Each row is a point on a tangle of strands that fork, close into loops and nearly touch. The rows are in no order.
In the rows, zero is written as 128.
Two points are linked if the straight distance between their rows is under 97.3. Some points are linked to none.
Nipu: [ 66 181 114  77 111 119 124 114 122 133 128 108  82 134  97 162  41 114
  98 101 109 130]
ragik: [188 138 181 141 135 120  57 134 126 108 145 138 196 107 117 109 144 165
 100  98 117 100]
Zep: [139  64 121 170 141 129 155 121 149  97 133 145 120 147 132 126 197 149
 148 115 136 133]
kodog: [120 153 167  85 126 126 106 191 111 152  97 137  79 119 131 145  44  69
 117 112 105 148]
topid: [163 166 200 117 116 105  59 129 102 111 159 136 166 114 133 133 117 165
  79  86 103  81]
zot: [110 113  98 169 166 184 145 164 102 133  98 126  88 120  99 144 120 109
 151  88 191 153]
Mube: [136 125 133 163 138 102 147 162 115 129 116 118 130  91 121 102 146 131
 117 147 117 129]
Matug: [133  79 140 159 130 130 116 136 139 126 144 113 182 103 122 139 167  91
 142 117 178 145]
govi: [104 169 150  91  65  94 122  98 147  99 140 119 162 113 114 111 144 187
 127 117 112  96]
dobo: [121 108 101 157 130 146 124 148 138 179 156 131 186 121 131 103 156 111
 150 168 159 154]
Gira: [132 146 102 113 113  73 138  90 147 139 125 100 108 106  99 105 114 112
 127 137  85 129]
gepul: [120 162 130 100 110  71 151  60 143 129 146 110 120 122 108 106 108 147
 120 112  85 106]
Tav: [ 63 160 154  89  78  79  96 125 109 135 133 128  98 158 178 139  89 162
  67 120  80  51]
nagun: [135 114  88 112 152 117 145 122 163 143  99  99 112 119 109 112 112  82
 157 139 108 175]
Vuza: [155  81 117 167 110 134 148 106 129 152 129 180 157 181 184 153 194 124
 181 157 151 119]
faduz: [133 118 111 135 169 126 149 137 124  88  77 111  59 127 115 114  82  79
 146 153  93 174]
bunid: [ 77 165  80  76  85 124 134  63 162 139 137 114 139 124 115 141 120 120
 128 169 126 158]
volap: [ 75  72  86 179 108 150 135 120 142 142  86 133 120 187 134 182 205 131
 164 146 143 134]
bop: [137 108  71 122 120 143 167  96 143 129 103 116 139 144 136 136 128  99
 160 224 121 169]
difi: [124 152  87 100 140  93 144 108 125 116 114  81  82 115 107 115  85  91
 109 148  88 130]
deva: [137 160 180 117 128  94 118 160 102 138 185 108 143 106 127 101 126 149
 112 104 111  93]
mukid: [ 87  73 121 195 134 197 117 153 113 151 149 124 173 164 125 136 158 116
 171 144 214 134]
bimum: [168 140 151  96  87 119 138  74 162 133 122 148 202 133 145 111 154 163
 159 159 121 114]
zuki: [109 164  90  91 106 131 137 115 137 140 140 107 126 100  98 137 117 118
 127 169 120 170]
muta: [170 113 160 153 139 116  91 135 131 131 162 116 197 110 116  92 158 145
 122 104 146 103]
lisuv: [ 91 180 157  61 101 144  85 167  96 151 117 133  82 124 120 160  30  91
 104  96 124 136]
Repaf: [145 125  81 107 122  87 152  84 157 142 107  87 136 121 116 115 136 100
 153 157 106 138]
subos: [145 120  99 109 124 194 124 136 142 164 127 152 151 122 100 116  99  81
 167 133 199 176]
bodig: [170 100 129 123  93 120 111 120 143 148 150 150 205 148 170 144 191 125
 154 172 137 132]
ligam: [151 114  86 103 169 180 124 144 160 136  73 138 115 150  99 120  93 107
 171 125 140 199]
mifu: [ 79 162 107  88  95 109 131  79 145 107 118 104  98 120  82 156  59 109
 107 130 105 149]
nuzad: [100  95  84 166 140 203 121 169 126 173 107 137 157 148 115 130 129 105
 174 143 202 156]
kiso: [210 164 162 104 124 113 111 143 112  98 137 144 120 118 143 106 130 170
 112  96  88  72]
kalo: [119 164 123 100 124  83 152 120 104 146 140 102  77 121 125 130  65 111
  91 130  91  99]
Dor: [117 173 125  78 139 120 141 123 104 132 106 109  60 131 117 149  21  90
 102 130  96 133]
rafo: [170  87 146 168 135 141  98 132 123 149 167 124 218 142 134 114 176 147
 153 137 163 121]
ged: [213 111 137 147 140 142 116 121 137 103 132 161 155 131 134 109 180 180
 144 105 123 111]
Vola: [124  95 181 180 165 129 121 197  74 111 154 115 117 122 146 134 127 113
  99 102 155 100]
Bano: [161 109 201 149 162 123 114 192  88  94 162 122 145 127 159 121 140 153
  95 108 132  85]
bif: [133 131 105 125 171 126 169 115 132 132 121 112 121 109 120 133 101 108
  99 127 142 141]
vuveg: [183  92 108 152 116 131 141  91 148 125 109 169 157 162 173 115 192 146
 173 163 135 115]
subis: [168  73 110 161 140 107 157  78 155 103 105 138 128 151 143 119 177 138
 165 153 105 139]
Kule: [150 119 136 141 100 106 145 122 148 125 123 133 162  97 119  96 160 130
 140 151 126 124]
zap: [140 156 113  88 140 134 163 155 112 132 107 104  92 116  87 141  45 106
 125 124 118 141]
Dusek: [130 154 109 103 111 170 139 119 130 146 135 139 127  90  90 118  94  86
 148 130 179 167]
zunak: [139 152 159 110  76 102 115 105 148 126 139 131 192  95 120  91 162 157
 146 137 129 112]
Mog: [113  97 154 201 178 142 112 173  91 110 146 113 132 132 136 136 173 160
 110  92 161 114]
zuna: [153 124 161 138 149  74 156 111 133 111 120 141  99 116 146  96 105 115
  94 121  86  98]
fis: [109 148 152 116 123 104 124 148 132 148 179 104 154  94 104  91 125 119
 121 117 125 125]
remok: [219 153 112 101 125 158  91  72 160 109 103 162 170 130 141 125 139 180
 136 133 101 113]
ruki: [ 65 159 140  92  71  78 118 107 146  85 141 111 138 117 112 136 124 159
  90 100 109  98]
seluf: [ 70  91  86 175 139 193 137 132 137 138  97 152  72 168  93 139 153 125
 160 112 160 162]
fes: [187 146 131 131 162 113 141  65 142 130 126 144 150 121 146 105 147 167
 117 122 114 113]
kadi: [128  84  89 137 121 161 149 119 147 144 129 151 123 138 152 149 166  64
 181 150 175 174]
lura: [134  87 102 143 121 134 161  93 141 155 125 164 137 167 186 162 166  73
 190 154 164 144]
zeram: [144 132 106 123 161 196 126 187 107 112  89 141  94 114  96 120  90 109
 149 104 182 173]
mazom: [ 82 175 104  97  88 101 117  61 148 132 164 125 138 114 126 126 153 155
 110 134 110 146]
tizif: [150 122  97 111 119 131 154  95 141 143 166 124 166 126 132 150 158 136
 124 183 137 156]
vupud: [ 94 177  99  61  95 146 103 106 151 121 104 127 104 124  67 131  50 114
 132 119 116 180]
Pib: [121 126 159 118 168 113 159 162 117 121 105 122  77 123 163 137  75  86
  89 147  98 133]
gedog: [ 69  85  66 160 115 197 124 135 153 151  73 154  87 200 114 143 156 108
 193 137 145 167]
dap: [151  96 138 184 143 169 103 120 137 113 106 166 135 167 142 122 223 206
 170  94 127 108]
Soro: [ 89 173 164  99  79  97  78 120 123  89 159 145 136 151 138 126 109 205
  97  65 102  54]
dizaf: [ 89 169 142 110  85 115 131 104 112 130 194 121 118 101  92 147 104 142
 100 112 134 127]
Misam: [133 130 175 116 146  79 146 122 111 106 123 131  68 124 175 125  99 100
  88 153  69 114]
vuso: [220 148 153 123 118 171  93 110 135 103 137 170 173 110 127 114 153 181
 144 113 126 111]
tudi: [193 123 151 135 141 103 131 148 126  97 140 137 122 117 137 103 159 166
 121 112  95 104]
zab: [165 133 106 118 121 134 117 117 120 135 176 106 185 109 128 141 173 148
 102 148 153 124]
refek: [144 114 154 178 178 144 127 149 100  87 135 139 118 129 160 122 196 176
 120  85 145 114]
gok: [125 102 153 178 155 138 123 192  84 131 131 107 117 102 107 146 108  93
 123  98 167 129]
noper: [110  85  81 158 174 140 143 136 140  93  52 101  76 148 106 128 106  94
 153 138 105 166]
saru: [ 33 173 120  91 107  91 128 109 130 123 129 106  88 145 129 147  58 139
  88 106  96 102]
zamul: [ 73 175 126 111  98  70 135  52 135 105 131 111 107 145 121 123  97 187
 125 105  76  96]
vif: [156 164 127 105 118 111  98 102 120 118 166 121 172 105 119 133 148 172
  73 118 124 101]
fakit: [ 98  63  75 163 164 155 163 117 161 117  79 106  92 176 109 143 134 116
 164 139 120 162]
dolu: [ 92  84 127 195 172 169 128 136 118 127 144 120 143 149 132 154 198 168
 127 107 173 137]
Raz: [170 165 185  93 125 102 117 144  92 109 152 140 107 120 179 121 126 156
  83 112 101  70]
fekur: [128 132 195 118 141 107 119 182  91 142 187 108 124 114 145 126 101 104
  96 108 126  96]
nir: [103 166 175  78  78  90  81 112 123  95 136 148 114 156 168 144 104 175
  71  87  79  52]
Zule: [114 116  99 175 140 142 162 160 129 145  91 118 134 106 123 113 155 130
 155 155 152 145]
bidad: [155 157 150 104 125  92 144  58 149 137 143 134 158 120 119 112 121 178
 116 111  95 108]
Zan: [ 49 167 146  82  96  92 118 134 104 152 129 111  84 145 168 155  64 127
  75 135  91  84]
fila: [125  57 112 164 164 124 177  94 162 104  95 115 109 159 125 140 146 123
 166 145 106 158]
Kunu: [120 115 151 121 175 139 143 205 101 123 114 120  74 125 154 161  81  82
  96 115 132 136]
Pifa: [ 92  78 106 188 155 175 139 155 125 136 127 130 111 141 101 144 156 125
 143 104 171 153]
tivok: [115  93  80 155 133 151 170 134 138 139  86 124 143 148 151 137 160 125
 168 194 148 152]
Mozot: [137 158 156 121 118 103 151 103 103 109 164 139 105  89 120 136 114 131
  86 129 125 122]
Goti: [164 129  84 102 166 163 139 153 128 123  86 126  90 140  83 124  57 109
 136 132 122 174]
zona: [ 95  73 104 189 112 148 123 115 135 145  91 134 146 190 134 156 223 179
 162 125 140  98]
zum: [ 95 167 157  89 102 123 125 145 101 140 200 113  99 106  99 139  75 107
  98 101 137 115]
Bozu: [161 135 118 102 106 100 154  57 159 124 117 130 164 141 148  96 154 149
 162 186  94 122]
mige: [151 135 131 149 174 128 138 130 109 115 155 124 131 104 153 100 178 141
 117 104 165 116]
mava: [124 159 189 106  98  87 134 130  86 130 167 141  88 112 155 140 102 130
  82 125  97  87]
tani: [ 88 149 163  67 103 101 123 154  94 165 127 111  84 130 195 157  90 100
  81 152  99  81]
bipid: [ 77 179 149 119 110  94 128 119 128 141 111 126 130  90 114 120  80 112
  77 130 115 112]
rur: [ 75 174 162 102  98  86 105 129 124 115 147 116 150  99 127 123 111 141
  71 112 121  85]
Vez: [126  69 124 181 153 112 156 135 141 103 121 137  82 139 119 123 164 121
 128  89 125 123]
zipo: [144  87 116 176 139 142 130 110 139 121  85 138 150 174 156 147 219 195
 172 127 119 121]
goko: [213  93 122 152 122 171 105 102 149 113 117 190 173 163 157 123 184 168
 163 125 143 107]
zasig: [123 121 108 140 139 149 119 167 139 174 148 122 152 104  98 110 126 102
 145 147 136 181]
Geno: [185 120 152 124  90 138  80 118 138 147 164 147 229 141 145 117 177 146
 164 155 145 111]
mor: [ 88 172 129  97 119 128 104 153 123 135 115 111 122  82 100 137  74  89
  90 123 134 147]
gazu: [136 122  81  98 111 150 159 119 144 142 141 123 131 119 118 146 136  99
 148 185 143 176]
tep: [149 129 149  93 165 159 110 206 101 141 102 148  64 141 137 144  41  81
 113 104 127 152]
Kadu: [135 169 115 109 148 169 128 161 113 138 114 138  93  93  99 104  89  92
 142 120 163 174]
kure: [ 74  72  68 168  95 171 132 147 139 163  90 153 111 209 139 176 170  96
 183 160 152 145]
puz: [146  91 127 145 157  92 158 139 142  97 122 125  79 122 130 107 127  94
 111 115 107 126]
rel: [122 100 160 159 140 142 123 171 120 116 152 100 158  94  94 119 118  90
 131 113 177 137]
Gefu: [133 145 137 166 161  98 135 167  90 149 115 125 102  93 151 108 121 115
  93 133 112 116]
guvu: [157 192 176 104  97 140  45 108 127  86 133 153 166 108 121 126 120 187
  89  88 110  85]
poro: [120  80 118 175 133 160 120 142 133 158 148 137 199 154 158 120 182 128
 156 159 182 127]
kuv: [117 107  85 127 164 163 145 144 162 144  86 131 112 131 125 114 128  91
 181 134 140 192]
duf: [111 148 143 127 155 125 122 186 119 151 160 106 125  91 114 105 114  99
 122 122 120 161]

How many points has the smallest loop of links through each point below? Write - if it is on no loop.
ligam | 10
lura | -
bop | -
mifu | -

A tip is a point with one link. Name the tips that can be reached along the links from each point below, in the order of the rows.
tivok | mazom, vif, Bozu, mor, Gefu
zeram | Matug, subos, Bano, dap, mige
puz | faduz, lisuv, remok, kadi, zum
ligam | fes, vupud, Soro, zamul, tani
rafo | bodig, nuzad, fekur, guvu

A piece is two or more points that can be reached from each other along the links. Count, over all rows, the pieces, the separate loops (a circle has one, a figure eight two, a Y none), the forks (points with three links) and the tips (points with one).
pieces | 5
loops | 1
forks | 16
tips | 24
